Each row is a point on a tangle of strands that fork, close into loops and nearly touch. The rows are in no order.
(in the rows, 128 means zero)
Points whose rows are less than 110 apart are linked; no others are. Some points are linked to none.
Sinef: [112 108  91 110 134 132 130  83 162  67 159 142 120 188 109 133  99  55
 164 143 144 180  78 194 137  91 146]
Ged: [149 121 121 113 121 124 125 134 123 111  97 151  98 129 149  79 145  95
 118 111 183 123 153 152 151 124 102]
Zago: [157 129 145 150 145 136 106 149  57 133 112 156 148 145  84 116  94  84
 128  99 132 148 107 162 164  98 135]
nuson: [127 133 139 142  98 118 111 221 142 137 109 145 154  69 130 152 161 202
 104 131 136 129 107 187 123 160 173]
tif: [ 87 149 138 209 107  79 137 121 130 168 127 124 190 180 129 129 105 110
 129 112  86 144 173 104 131  96 142]
bam: [136 145 144 151 136  86 157 108 125 148 116 122 161 178 112 132 124 102
 127 161 119 158 170  76 130  81 118]
Nenap: [132 157 127 105 106 107 115 111 166 117 119 138 115 111 115 190 148 169
 150 170 100 130 162 141 105  93 182]
nub: [142  99 127 112 120 153 104 125 160  96 171 164  91 126 117 157 102  88
 177 128  97 104 106 209 137 101 155]
buna: [145 131 148 142  86 162  86 179 104 113 118 162  90  48 143 126 144 149
  91 134 111 127 100 173 122 123 139]
pimov: [147 163 123 129 104  91 105 209 122 133 115 162 150  79 130 157 141 182
 103 118 138 132 129 198 118 132 155]
nela: [131 139 138 144 146  97 122  92 128 113 107 187 210 235 149  59  92  94
  97  87 128 131 103 130 118 134 154]
dod: [ 87 144  62 142 147  92 161  87 161 138 133 123 128 163 112 130 100  82
 170 170 109 135 161 100 132  88 170]
Fala: [149 144 141 138  70 112 133 160 122 154 147 173 146  94 105 128 121  74
 115 103 103  99 126 182 154  82 150]
Mizu: [ 95 106 139 159 143 128 117 127  88 150 125  73 106 107 125 145 151 123
 118  83 101 130 139  54 125 124 142]
Tirem: [132  81 161 124 125 146  62 146 162  85 115 102 103 119 186 120 131 208
 153 155 139  87  91 164 127 121 151]
mokuv: [158 129 172 125 179 142 167 109  67 154 107 145 186 183 112  94  96 116
 141 124 132 136 133 113 152 134 113]
vugit: [134 124 127  74 167 167 113 129 110  78 139 154  91 148 146  87 127 120
 126 123 173  93 118 137 125 175  71]
dufem: [138 138 104  95 172  93 114 131 167 119 119 111 110 159 125 163 137 179
 161 148 150 146 154 121 120 150 135]
Zani: [113 152 126 124 132 137 159  70 132 163 130  75 133 121  95 199 127 151
 159 136 100 148 137  57 110 126 135]
Zuve: [ 84 144 107 139 184  76 159 103 118 160 140 101 185 200 111 132 108 109
 161 143  90 146 147  61 129 107 159]
vaken: [143 177 112 129 106  73 116 178 128 148 140 154 145 108 100 196 129 160
 115 141 112 142 148 178 114 104 151]
sagi: [106 151 133 149 139  89 127  83 152 123 141 167 208 252 143  76  67 107
 129 137 118 155  97 118 118 118 166]
vobi: [108 100 135 134 154 150 129 136  98 150 138 108  96  93 129  99 146 150
  87 104 129 117 104  56 112 188  85]
nekun: [136 126 112  83 118 152 193 107 165 128 131  74 115 102 131 124 142 183
 111 108 137 116 130  42  99 187  81]
danun: [113  88 123 133 141 140 152 165 103 155 144  87 101  66 151 124 163 168
  83 114 119 133 125  72 114 177  82]
Geb: [139 142 123 143 128 128 192 138 125 192 101 129 156  90 135 140 143 160
  82 154 151 164 149 123 102 147  63]
nevo: [139  86 156 115 143 155 138 132 121 153 168  97 106  83 134 135 135 160
 146 151  80 114 122  84 160 156  94]
daf: [145 168 103 157 108  74 128 155 148 162 137 164 145 124  96 176 105 143
 117 143 138 156 152 187 135 140 109]
Mamuk: [ 97 136 100 161 125  78 135 173 107 163 166 120 188 147 104 157 111  81
 153  97  68 103 152 139 158  84 171]
tate: [107 149 121 135 136 101 151 143 121 169 143 104 155 122 107 209 128 137
 145 158  85 144 179 117 124 110 133]
zov: [130 136 146 136 136 160 196  99  81 165  88  96 131  99 120 116 139 152
  69 114 155 168 130  70  78 124  75]
Pugu: [119 156 103 114 150 126 130 105 150 129 115 161 105 163 103 122 103  98
 113 109 170 103 134 135 122 173 102]
gurig: [129  92 136 109 100 155 112 105 191  91 126  97  90 105 180  97 143 191
 140 126 154  85 124 127 128 172 118]
dulot: [144 101 136 138 112 184  67 123 118 101 124 129  83  83 172  90 132 159
 118 152 133 118  87 157 137 150  88]
zono: [135 124 126 114 119 164 151 121 132 127  94 110 113  89 168  79 163 203
 107 143 180 124 110 128 116 202 100]
zomuf: [124 157 126 114 152 143 163 134  81 155 106 159 134 152 122  72 126 114
  98 107 172 116 140 123 109 155  70]
Tane: [148  97 148 108 159 157  95 130 100 121 159 122  89 121 147 113 115 143
 154 138 105 103 100  97 156 150  78]
res: [135  91 166 133 112 148  71 184 143 114 121 119 148  78 187 107 138 215
 122 167 139  81  81 168 134 141 140]
Dazut: [158 132 159 111 103 123 128 168  85 140 130 149 128  83 114 151 155 111
 121 142  87 131 148 130 132  69 140]
nekuf: [136 138 129 111  91 113 152 154 175 163 102 111 155  84 139 187 163 204
 115 171 106 129 150 146 129 147 144]
sopo: [122 101 165 108 154 156 170 117 106 167 144  97 130 113 108 132 114 134
 146 127  83 105 130  82 158 161 113]
damaz: [158 117 151  90 117 122 104 155 164  90 121 145 124 128 136 150 123 172
 172 148 135 116 130 213 145 119 155]
bufa: [155 146 146  94 143 168 120  94  75 101 128 151 118 164 115 110 109  91
 152 132 163 164 126 164 141 145  99]
Zedi: [ 77 157 127 106 108  82  98 197 136 110 155 147 112  86 151 181 157 157
 142 127  61  79 130 149 108 102 191]
tibas: [144 123 113  88 158 126 150  98 143 120 147 132 116 155 110 140 115 100
 185 164 100 135 147 123 165 100 141]
gori: [114 142 112 105 141 108 140  85 139 113 137 161 174 227 128  83  82  56
 114 139 159 141 112 146 131 116 110]
Gofi: [146 135 126  66 175 137 117 136 114  77 129 142  93 145 152 101 158 147
 130 128 179 116 128  91 120 170  80]
sep: [ 77 145 111 162  86 123 132  98 138 164 135 119 126 117  99 172 128  97
 143 132  84 102 158 128 123 105 173]
zumo: [113 149 103 163  98  61 133 103 160 142 152 145 179 197 116 103  75  79
 148 165 119 146 133 140 152  70 149]
govi: [138 148 148 122 140 207 129  85  69 121 104 136  95 105 120  89 134 152
 116 130 152 148 103 123 109 169  75]
sapib: [131 126 139 137 122 200 131 114  90 157  99 141 110  65 122  98 137 136
 101 138 137 141 100 144 126 178  89]
Fivek: [137 131 144 144 108 177 145  99  93 159 117 152 140 122 100  92  96  91
 136 109 142 119 116 174 154 151 100]
Kapu: [146 135 142 117  91 115 110 159 126 116 128 150 104  79 135 145 168 125
 127 128  96 107 155 130 127  73 154]
vab: [135 151 126 143  76 134 124 103 146 143 101 153 121 109 108 130 114 117
 115 138 145 141 154 172 143 121 117]
sofer: [112 158 108 148  96 125 135  98 167 159  99 113 124  90 126 158 154 168
  86 135 137 145 158 107 120 160 125]
Sak: [ 99 152 141 131 188  94 155  86 116 142 127 134 207 235 123 107  94 128
 136 134 110 140 125  52 106 123 145]
zal: [138 142 122 110 114 154 114  88 130  77  80 140 116 142 163 100 140 152
 131 118 206 160 151 185 103 151 100]
Sug: [115 136 122 163 130 132 142 195  97 186 125 136 150  78 108 158 136 137
  91 129 126 153 142 143 147 158 112]
vid: [122 147 151 108 160 148 165  64 126 112 119 131 176 205 118  88 121 111
 103 103 130  61 133  57  91 146 137]
bis: [134  83 159 160 104 151 116 169 140 120 108 102 136  64 179  77 172 229
  95 171 150 106  76 134 122 165 139]
Rugif: [147 141 153 134 128 163 133  92 105 117  88 119 112 122 112 110 126 110
 117 117 139 148 131  92 137 108 126]
falu: [136 109 135 107 131 170 102 113 127 102 145  97  95  89 157 105 135 203
 103 144 131 130  62  71 108 191  73]
moset: [ 88 147  79 131 159  93 156  83 145 133 130  99 136 160 118 157 123 110
 172 165  99 140 163  60 121  98 146]
pez: [149 129 147  99 167 163  95 101  71  87 129 153  92 160 116 114 102  95
 152 122 154 156  98 127 129 136 111]
Fubo: [146 115 128 127  92 125  90 132 161  60 118 149  82 122 155 130 149  99
 128 120 133 116 132 179 126  74 157]
tomi: [118 131 153 148 139 154 126  84  90 109  95 133 115 146 118  86 125  92
 107  91 156 139 121  84 118 122 131]
Goza: [118 127 116 119 104 169 140  91 166 127 119  89  98  90 131 120 149 172
 110 110 134 122 116  55 115 187 112]
keda: [107 118 131 132 158  91 164 179 104 193 132 104 167 130 127 149 134  87
 131 103 101 116 168 110 160 116 109]
gituk: [133 142  94 125 148 133 134 169 127 147 105 166 112 110 130  91 130 161
  95 109 184 138 133 169 118 185  85]
rabez: [115 129 116 147 112 118 132 223 109 181 153 123 161  67 115 148 143 116
  98  96 105 122 152 156 148 139 112]
dar: [145 129 138  83 131 173 141  78 149 105 127 108  89 131 133 105 123 125
 158 129 143 110 125 107 138 158 105]
rigu: [116 116 150 157 142 116 141 102 102 165 118 131 175 172 111 108 102  99
 149  83  86 114 131 116 153 125 173]
mizop: [173 142 116 140 132 131  93 204  95 130 139 166 121  97 108 119 112 124
 123 110 156 150 120 199 144 116 123]
biz: [101 141 115 111 167 104 128  84 128 109 103 137 154 218 128  95 119  65
 129 127 141 141 109  68 138  97 161]
vosut: [137 175 106 148 128  94 136 126 149 174 114 141 141 143 107 161 106 152
 120 161 145 165 162 142 134 147  83]
Nabi: [122 119 121 133 133 127  99 128 118 135 135 130  86 142 100 136 109  87
 143 118 124 136 121 140 142 117 140]
bom: [118  91 175 133 184 136 185 130  80 177 126  84 169 143 142 112 124 145
  89  71 110 108 122  60  93 159 109]
gavu: [109 100 143 150 133 125 120 166  91 130 132  66 102  83 139 168 172 136
 107 110  95 140 148  71 119 111 139]
zam: [142 154 148  99 152 196 166  93  74 123 123 119 116 116 103 102 129 154
 103 120 168 119 101  77  96 173  75]
vobuz: [ 86 137  77 143 142  79 153  94 163 135 150 146 173 212 120  97  77  68
 157 166 129 146 131 114 136  82 174]
tego: [121 100 128 158 123 164  45 142 129 116 138 124  81  69 168 116 140 173
  98 151 118 109  76 118 133 156  97]
tebuz: [102 106 109 145 121 149 102 133 167 146 156 141  85  96 112 147 111 135
 158 125 105  95 112 165 154 167 150]
mem: [135 117 140 123  87 135  94 128 138  95 115 149  83  95 137 126 149  91
 135 124 107 100 140 158 146  68 159]
Gibil: [115  99 174 148  89 153  74 201 148 109 100 134 156  79 169 100 145 199
 126 152 171  76  84 201 133 123 160]
vuf: [130 130 126 124 100 116 114 219 132 160 161 142 140  54 131 153 148 129
 118 123  88 101 135 172 148 142 133]
nive: [100 144  93 162 147  70 108 122 117 136 116 145 118 174 103 115 120  75
  99  87 150 154 146 105 126 112 139]
depez: [136 139 129 144  75 116 114  87 136  95 147 153 117 157  85 156  90  69
 134 129 131 152 112 207 121  62 161]
Lofog: [ 97 117 134 159 147 102 141 122 103 164 135 121 168 158 116 138 107  95
 170 106  63 111 148 115 151  98 196]
luf: [130 104 109 123 114 142 114 112 141  58 161 148 108 166 113 136 110  58
 152  91 170 164  86 224 133  97 120]
peli: [100 115 141 152 131 120 147  94 100 149 114  79 137 145 121 132 133  97
 120  92 104 134 147  37 124 109 153]
Fud: [136 114 133 149 138 121 112 183 119 153 148 137 143 103 117 108 121  72
 148  95  98  93 128 124 177 101 131]
tado: [168 124 132 117 121 140  94 144 119  96  89 151 113 121 144 118 124 166
 132 126 188 162 137 194 119 138 123]
sos: [119 104 130 101 157 161  68 114 140  68 144 157  66 147 163 101 124 109
 155 104 166 113  94 168 118 160  80]
fefe: [157  91 144 106 160 143  65 143 117  91 148 124  73 113 158 127 136 140
 158 153 117 105 100 135 153 104 109]
dusab: [160 146 132 146  72 135 122 127 107 136 127 169 123  94 101 125 114  87
 105 117 129 121 130 200 136  90 135]
Vova: [119  95 147 123  91 147 102 153 157 123 179 103 117  48 160 153 165 178
 122 178  52  93  88 112 129 135 146]
Rifem: [121 124  75  87 147  92 116 131 178  84 121 150 117 190 147 100 129  68
 130 128 184 133 138 161 142 122 122]
dom: [105 124 115 121 128 111  73 174 165  91 159 148  93 104 157 156 129 149
 160 142  84  83 115 163 113  97 179]
vir: [158 115 136 149 104 165  97 177 111 123 112 153  95  52 154  87 147 151
 117 126 134 126 106 171 137 132 105]
Ded: [119 115  94  88 164 143 115  95 155  58 138 141  91 186 119 149 111  90
 185 151 140 168 113 168 129 103 156]
divu: [166 144 129 114 113 143 130  73 117  99  97 112 102 128 119 142 149 119
 142 153 136 158 155  89 130  81 132]
Ludo: [111 114 123 140 111 114  83 123 190  84  98 114  93 128 137 156 124 186
 159 134 144 110 125 158 100 116 198]
duves: [135 113 196 135 180 141 180 104  70 164 106 100 169 139 123 126 115 141
 114  99 117 133 119  64 105 153 110]
Bigig: [124 100 168 129 114 146 174 182  90 170 159  80 147  51 148 187 175 124
  89 148  68 143 124 111 112 127 112]
Buz: [155 138 142 158 135  74 128 131  96 144 135 156 211 214 115  96  85  95
 128 134 126 172 109 145 155  81 142]
kuped: [153 158 128 102 103 114 116 106 146  99 121 153 116 137 104 185 119 136
 148 164 112 146 144 166 113  87 171]
Zul: [142 168 110  99 136 138 154  63 143 108 106 104 127 163 118 129 134 130
 118 127 159 123 146  33  93 144  95]
Sol: [124 115 132 123  91 142 142 122 193 138 105  88 131  82 145 151 175 217
 138 158 119 108 141 132 133 165 159]
natur: [119 126 144 175 148 101 150 115 124 170 115 149 201 178 130  97 101 101
 126  71 111 102 140 121 151 142 151]
pupur: [138 161 147 143 131 126 127  73 103 134 111 143 163 189  86 132  65  93
 140 137 130 172 122 130 131 110 136]
sese: [133 155 116 118  87 104 121 182 142 158 172 160 147  85 109 160 124  93
 136 107  91  97 126 182 152 107 146]
tafav: [119  88 138 100 125 126 204 120 108 156 140  47 139  95 128 154 137 146
  89 109 122 157 139  42  90 145  91]
kam: [138 157 124 136  92 134 106  84 134  85 128 152 110 144  96 168 114  93
 141 156 117 155 129 173 115  73 167]
zufiv: [152 134 133 112 105 152 122  77  97  90 111 166 132 164 132 108 111  65
 155 139 167 179 131 193 133 110 102]
Simeg: [127 179 129  97 139 133 146  85 102 103 109 162 172 221 133  80 123  89
  92 146 180 113 144  95  89 131  88]
fure: [163 106 155 124 171 151 157 174  65 150 134 109 117  84 125 129 143 130
 116 125 128 149 130  98 141 119  89]
naz: [129 110 129 106 117 141 128 112 205 123 113  79 102 114 161 134 139 210
 151 136 151 100 132 122 122 166 152]
dade: [153 132 152 129 108 156 127 158 121 125  71 119 126  78 153 111 163 221
 103 155 165 141 135 166 116 134 146]
Lurib: [125  81 127 148 106 151 173 163 101 166 130  89 127  48 161 124 178 148
  72 126 122 144 109  84 114 167  91]
nup: [102 126  96 130 114 115 113  93 207 108 104 129 100 143 133 138 124 147
 152 121 155 121 150 165 117 128 160]
Zela: [ 92 110  85 103 140 126 150  92 162  87 164 142 152 208 120 107  88  40
 154 136 137 159  82 190 151  70 148]
dit: [138 113 124 104 149 157  82  85 146  63 138 122  66 154 127 152 124 126
 184 149 136 152  99 130 115 110 160]
naki: [128 138 141 154 145  81 146 122 113 155 119 167 209 216 146  54 101  89
 108  82 130 113 136 123 130 126 135]
Todug: [117 167 110 108 174 120 123  96 138 123 115 121 105 149  99 167 116 153
 142 140 140 169 137  82 102 147 122]
num: [105 137  87 122  98  83 124 176 166 132 180 154 129 101 110 165 122 107
 164 124  80  91 137 181 133 100 170]
Nivi: [165 155  87 138 104  88 127 136 135 121 147 160 154 178 127  90  86  70
 116 123 190 149 136 194 149 102  84]
mut: [126 143 165 143 178  73 159 115 123 154 123 149 225 241 150 106  89 125
 121 133  97 144 139  65 104 146 128]
kib: [151 158 163  85 169 180 157  89  76 117 125 136 137 168 109 100 125 124
 119 123 161 110 132  75  93 163 102]
Lape: [126 177 125 144 153 130 159 117  83 137  98 167 161 170 128  77 118  98
  75 122 176 111 149 106  93 132  69]
feba: [150 121 163 134  93 154 177 100 112 159 124  83 128  68 112 157 157 146
  96 135  92 142 146  70 113 114 118]
Tav: [ 80 118  58 135 147 102 139 100 187 119 143 132 105 151 121 127 118  82
 173 143 123 126 151 133 135  91 169]
pupuf: [182 145 103 121 105  99 111 185 134 120 162 151 135 105 114 127  99 108
 146 106 152 130 123 226 150 100 123]
toliv: [110 111 138 142 105 122 132 208 141 146 118 111 156  65 156 173 183 203
  92 156 118 121 103 140 113 184 169]
mafi: [122  88 120 144 125 158  93 126 128 121 146  87 102  62 162 116 150 207
  86 151 120 126  58  83 119 196  94]
zirog: [129 101 118 126 129 159  75 113 147  72 128 144  80 151 150 108 114 117
 143  89 171 147 100 195 112 153 101]
tola: [175 140  86 126 126  89 115 175 148 115 149 154 151 147 112 112 108  86
 134  89 181 139 123 222 143 103 102]
topid: [ 91 112 133 115 165 143 136  95 118 122 151 102  95 142 123  95 133 108
 126  90 116  74 128  43 124 154 120]
zepa: [148 105 130 114 142 116  57 167 126  84 150 137  71 119 142 149 138 152
 159 139 115 127 113 153 133  94 160]
tabom: [152 126 162 131 115 172 173  91  93 147  95  86 133  92 125 111 142 145
 100 118 138 156 127  73 117 117 106]
meti: [139 105 140 140 116 151 145 153 135 131  88 106 119  71 166 105 175 212
  91 161 159 133 112 142 120 174 138]
limu: [142 131 136 106  96 119 174 165 145 177 131 115 148  63 132 186 168 170
 101 169  91 133 156 145 134 150 118]
zezi: [143 130 143 147 153  97 166 169  93 185 126 128 201 140 116 122 113  94
 130 110 120 131 167 125 160 107 109]
Pebi: [132 139  74 121 111  77 111 160 172 121 153 147 119 129 115 152 122 105
 150 141 124 122 157 181 134  76 167]
gavad: [138 105  91 103 122 101 113 135 182  64 123 146 121 176 159 117 137 101
 147 120 178 140 133 212 139  99 136]
bagis: [100 111 114 129 148 126 152  82 147 121 151 145 161 209 101 100  66  51
 167 112 125 128  89 177 149  95 172]
votep: [163 123 123  99 152 101 147 122 129 118 104 106 102 117 146 138 163 171
 112 127 152 155 160  78 113 127  94]
Vuk: [146 147 131 101 131 166 128  99 127  97  78 132 103 117 165  86 156 184
 124 115 195 140 139 137 102 169  92]
seba: [125 111 146 123 206 123 118 161  90 135 136 143 130 173 104 106 114  94
 145  98 122 113 105 102 154 136 138]
daga: [106 122 149 144 155 120 155  83 111 146 108  91 169 162 131 107 144 123
 123  76  99 113 136  33 119 130 159]
pefa: [121 125 119 116 108 146 126 114 153 116 145  62  92  81 126 173 161 193
 140 143  95 127 135  65 119 130 151]
labo: [150 154 130 151 124  88 149 175 114 186 145 144 196 141  95 128  83  89
 126 119 116 129 155 160 163  95 113]
sozip: [ 97 157 152  98  98 108 133 171 115 117 151 129 125  74 139 206 165 153
 123 147  50 111 137 122 100 131 166]
gaf: [167 123 167 105 164 132 157 112  68 129 125 153 157 171 109  97 109 100
 159 148 146 140 133 139 158 125  97]
Renu: [ 98 159 132 166 124 120 163  86 130 183 103 111 153 137 112 136 113 122
 106 122 125 135 153  84 123 142  97]
nak: [162 100 161 117 130 139 134 181  80 142 126 122 104  65 138 136 148 144
 109 144 110 132 130 106 137  97 101]
Bebu: [109 148  91 162 105  83 110 171 104 142 174 136 165 129  96 145 111  68
 136  83 101 113 138 151 149  65 175]
dozar: [122 122 104 144 134 116 110 132 109 103 122 153 108 171 107  86 110  54
 116  73 183 129 101 169 140 113 128]
Gorop: [145  85 119 112 125 113  80 148 178  60 110 134  84 141 162 115 148 109
 157 119 154 129 133 185 149  98 141]
nelen: [126 155 132 136 142 131 132  99 112 151 124 111 115 122  89 183 125 148
 137 146  97 153 151  96 128 124 142]
Totid: [134 169 124  69 147 147 136  73 120  71 121 145 143 197 135 101 133  83
 124 147 189 136 136 104  91 140  93]
zodin: [133 114 130 141 124 115 141 107 118 134 158 150 163 186  92 116  71  62
 170 105 123 122 103 187 163  85 171]
bib: [121 147 151 136 151 152 113  63  98 119 103 152 149 190 103  82 109  80
 115  89 156 116 104 108 113 144 138]
zaguf: [132 123 100 123 137 134 100 167 159 124 122 166 107 112 138  96 117 142
 128  90 188 115 120 199 144 183  92]
bef: [100 111  90 142 144  97  98 180 114 117 176 136 113 128 103 139 126  67
 164 104  92 112 122 153 155  63 181]
Makub: [112 101 151 130  86 127  71 166 149 115 162 135 126  63 192 139 160 196
 105 176  65  62  80 127 125 136 160]
Dev: [149 123 138 126 173 143 167 152  74 164 110 135 132 110 120 107 130 126
 105 112 149 134 127 106 134 149  80]
bip: [144 159 126 160  77 109 133  81 150 128  97 163 131 157 119 105 100  82
 108 139 152 151 159 164 133 109  99]
febe: [150 133 112  66 177 116 113 134 156  94 123 129  91 167 142 119 142 159
 155 145 171 121 145 124 130 154 115]
zuduf: [115 126 110 144  92 156 142 108 163 146 124  99 104  66 120 130 165 153
 100 124 125 126 126  97 129 195 126]
vog: [131  84 151 113 118 162  71 106 182  70 113 112  95 133 186 119 124 184
 168 139 154  86 102 174 128 140 136]
litok: [144 113 139 145 103 132 129 203 123 136 137 125 126  38 159 168 191 176
  86 168  92 133 100 129 125 166 137]
Fule: [114 120  75 133  99  88 131 113 189 100 144 145 114 148 120 154 121  83
 160 141 122 127 147 187 138  68 171]
tid: [136 107 141 140 111 143  60 187 150  84 129 147 105  99 151 124 128 158
 140 107 144 116  84 224 122 122 145]
lepog: [134 158 111 143  82 126 115  84 188 130  88 136 112 117 131 140 135 150
 114 143 147 143 151 151 108 135 137]
nezi: [107  89 117 134 130 120 140 166 152 138 152  52 103  82 163 154 173 199
 105 118 113 137 139  79 119 182 113]
Mim: [ 99 105 135 142 132 128 147 172 103 181 162  81 143 101 134 161 147 115
 135 106  60  95 157 110 161 126 134]
bomus: [116 171 127 157 145  66 143 137 141 172 143 142 161 191 107 145  77 120
 133 155 127 146 160 111 128 143  79]
Duda: [ 85 116  96 133 154 140 112 122 136 129 147  93  77 105 120 151 135 121
 170 135  88 102 131  78 130 125 167]
Reme: [119  88 142 146 118 148  99 145 153 125 146  79 124  73 154 147 150 239
 113 158 108 126  76  94 112 195 139]
nupov: [145 111 120  98 138 136 118 129 155 107 150 141  93 129 120 155 100 118
 202 163  85 115 127 154 149 100 163]
Vetem: [135 118 132  99 129 130 206  97 139 158 140  71 140 112 123 119 127 148
 102 114 126 117 156  46 103 160  79]
paga: [134 117 122 125 134 131 101 160 135 139 131 119  89  99 129 159 142 170
 121 129 124 141 128 119 135 153 127]
dok: [138 126 164 154 106 192 133 115  84 163 113 146 125  89 111  76 117 106
 113 122 127 123 111 153 152 145 113]
Pob: [137 131 155 149  88 163 113 176 103 130 132 147 112  33 143 144 175 166
  83 162  84 130  83 129 111 151 136]
met: [132 142 123 161  84 109 126 100 145 124 163 151 149 163  90 134  90  62
 136 108 122 118 115 204 146  71 150]
Zuk: [134 148  79 127 137  58 120 154 144 128 135 144 139 156 124 136 118 111
 137 146 140 140 166 145 146  97 139]
Rol: [121 132 167 112  73 133 103 149 161  99 110 140 123  91 145 167 154 198
 122 155 109 100 112 166 116 131 195]
nide: [154 128 180 143 161 135 172  92  79 167  96 121 175 158 121 107 109 137
 120 112 107 154 131  88 120 132 120]
pira: [133  80 144 113 121 140 130 167 136 142 167 106 106  57 159 143 154 167
 131 168  67  95 117 105 154 146 111]
Dagib: [112 159 155 156 136 112 185  72 131 163 101 118 181 168 134 104 110 122
  96 112 138 120 161  43  89 129  80]
Pemek: [166 141 131 139 137 112 122 161  64 128 121 158 136 135 100 126 110 104
 112 118 154 167 132 158 144 102 125]
Vurob: [135 121 110 143 114 150 102 127 129  83 149 157  90 143 114 118 101  79
 139  80 166 136  93 215 132 130 114]
Fove: [145 133 130 107 138 192  89  94 120  83 136  97  74 111 144 109 136 179
 125 123 156 111  85  79  94 183  87]
Zar: [149 151  98 130 136  62 128 145 145 123 134 163 144 181 128 125 107  98
 130 150 162 168 151 155 158 107  99]
Muba: [118 125 152  96 142 160 161  87 109 112 144 100 117 138 115  98 131 133
 111  79 131  71 124  17 101 149 107]
Tega: [125 105 120 110 107 123 170 135 160 134 141  46 121  81 142 184 170 198
 123 138  94 143 152  73  99 155 128]
limik: [124 135 104 112 147 154 158 154 115 149  97 132 117  93 142 103 158 193
  82 129 172 134 110 121 101 204  73]
Makep: [154 137 139 133 101 126 100 164 136  97  74 145 120 101 154 112 156 187
 116 130 186 146 146 195 116 100 140]
nuka: [143 156 143  57 162 176 132  76  98  82 132 137 132 192 112 109 124 111
 137 133 173 119 121  84  91 160  96]
Kof: [130 118 107 121 131 138 107 162 155 154 143 149 113 109 120 126 111 133
 150 110 146 113 115 196 159 175 118]
gupip: [117 152 121 187  99  92 121 148 104 162 112 141 144 110 106 143 128  91
  82 109 120 140 159 132 136  97 131]
Taza: [ 83 129  59 119 143 104 126  94 202 111 129 115  92 146 125 159 121 128
 179 137 128 116 151 129 118 132 167]
Veg: [128 118 132 116 119 153  88 100 159  97 128  79  75  92 128 153 134 201
 152 136 114 127  96  66 103 137 154]
Nam: [118  93  93 126 145 126  93 149 164  66 186 155  85 144 119 141 111  76
 172 130 115 131  84 192 132  79 161]
gedon: [110  98 146 158  87 149 175 159 109 185 135  82 149  58 142 171 185 124
  63 138  90 145 122 100 119 160 121]
lotu: [118 121 125  72 178 151 105  97  98  66 140 145 103 196 131 103 122  59
 146 133 156 147  92 112 136 127 134]
valep: [ 90 113 104 111 157 141 129  85 142 128 145  91  84 124 118 119 118 123
 172 109 108  88 123  45 123 139 136]
buzi: [139 122 126 117 125 163  79  98 152  76 122 104  71 112 150 146 137 163
 158 141 127 144 110 105 103 116 152]
ruvu: [114 134 152 123 152 122 169  83 126 150  97 125 188 192 130  85 123 107
 106  95 130  98 152  57 105 142 117]
kimo: [151 146 116 157 111  56 142 128 120 136 166 146 197 205 102 119  66  80
 144 154 125 161 118 157 153  56 140]
zozi: [ 83 151 128 179  95  93 154  90 148 172 127 110 177 151 108 159 105 103
 145 149  75 121 177  99 130  93 147]
zise: [138 111 143 113 165 131 167 102 121 162 148 104 135 145 102 135 110 122
 186 149  89 111 140  90 159 119 134]
Vot: [ 94  97 150 150 139 133 134 149  97 163 139  86 152 120 124 148 141 108
 150 103  45  95 151 102 153  98 170]
visi: [111 117 154 150 121 130 184 119 115 188 114  88 158 107 127 157 143 124
 102 124 102 140 176  87 119 123 107]
lumu: [129 161 137 127 146  75 162 131 137 157 145 169 193 213 125  95  82  89
 126 160 157 134 151 102 143 121  75]
Roru: [166 142 117 113 115 114 114  95 135  92  90 129 111 143 140 133 152 103
 135 152 162 169 163 125 130  76 133]
Movo: [108 106 127 161  75 164 105 125 157 128 117 112  87  54 141 129 181 156
  98 131  97 108 122 109 134 149 146]
miku: [145 146 110 107 104 139 121  82 129  69 100 165 127 167 157 103 133  90
 136 134 201 163 136 185 107 115  88]
Suv: [127 125 111 144 139  88 110 137 114 124 111 155 132 180 114  85 121  55
 102  92 174 134 134 117 149  96 131]
Bep: [ 85 129 102 155 112 135 116 126 147 142 151  99  96  85 116 170 161 120
 148 117  67 105 153 100 131 122 169]
basa: [ 95 159 137 120 109 124 140 165 111 160 149 110 145  90 103 217 143 138
 126 158  53 127 156 121 122 119 155]
Feg: [104 115 138 134 169 155 106 127  94 136 138 130  90 117 137  91 140 116
 101  88 141  92 101  73 117 174  95]
Vifab: [138 151 112 155 126 122 158 186 106 190  97 143 160  76 118 141 142 160
  82 139 144 160 135 165 120 161  97]

How many points has the smallest loop of links through each point below? Write none if it is on no loop.
Vuk: 7
Fubo: none
natur: none
lepog: 11
Sak: none

A fork is a point with three links, a tip a point with one. Leave the first point through the second and follow the links. Name the first fork or tip that comes.
sos / vugit: nelen
dit / buzi: danun
tif / zozi: topid
litok / toliv: lumu
Geb / Vifab: sese

Name the points in between on the shortest way along the links from the first point to the second, in order.
Gofi / pefa: vugit > sos > zirog > Vurob > luf > Sinef > Ded > dit > buzi > Veg
zise / Zedi: sopo > nevo > Tane > fefe > zepa > dom
Buz / tafav: kimo > zumo > vobuz > dod > Tav > Taza > nup > lepog > sofer > zuduf > Goza > nekun > Vetem
Kapu / zam: Dazut > nak > fure > Dev > zomuf > Lape > Simeg > Totid > nuka > kib
kam / pefa: depez > met > zodin > bagis > Zela > Sinef > Ded > dit > buzi > Veg
res / gituk: bis > meti > zono > limik
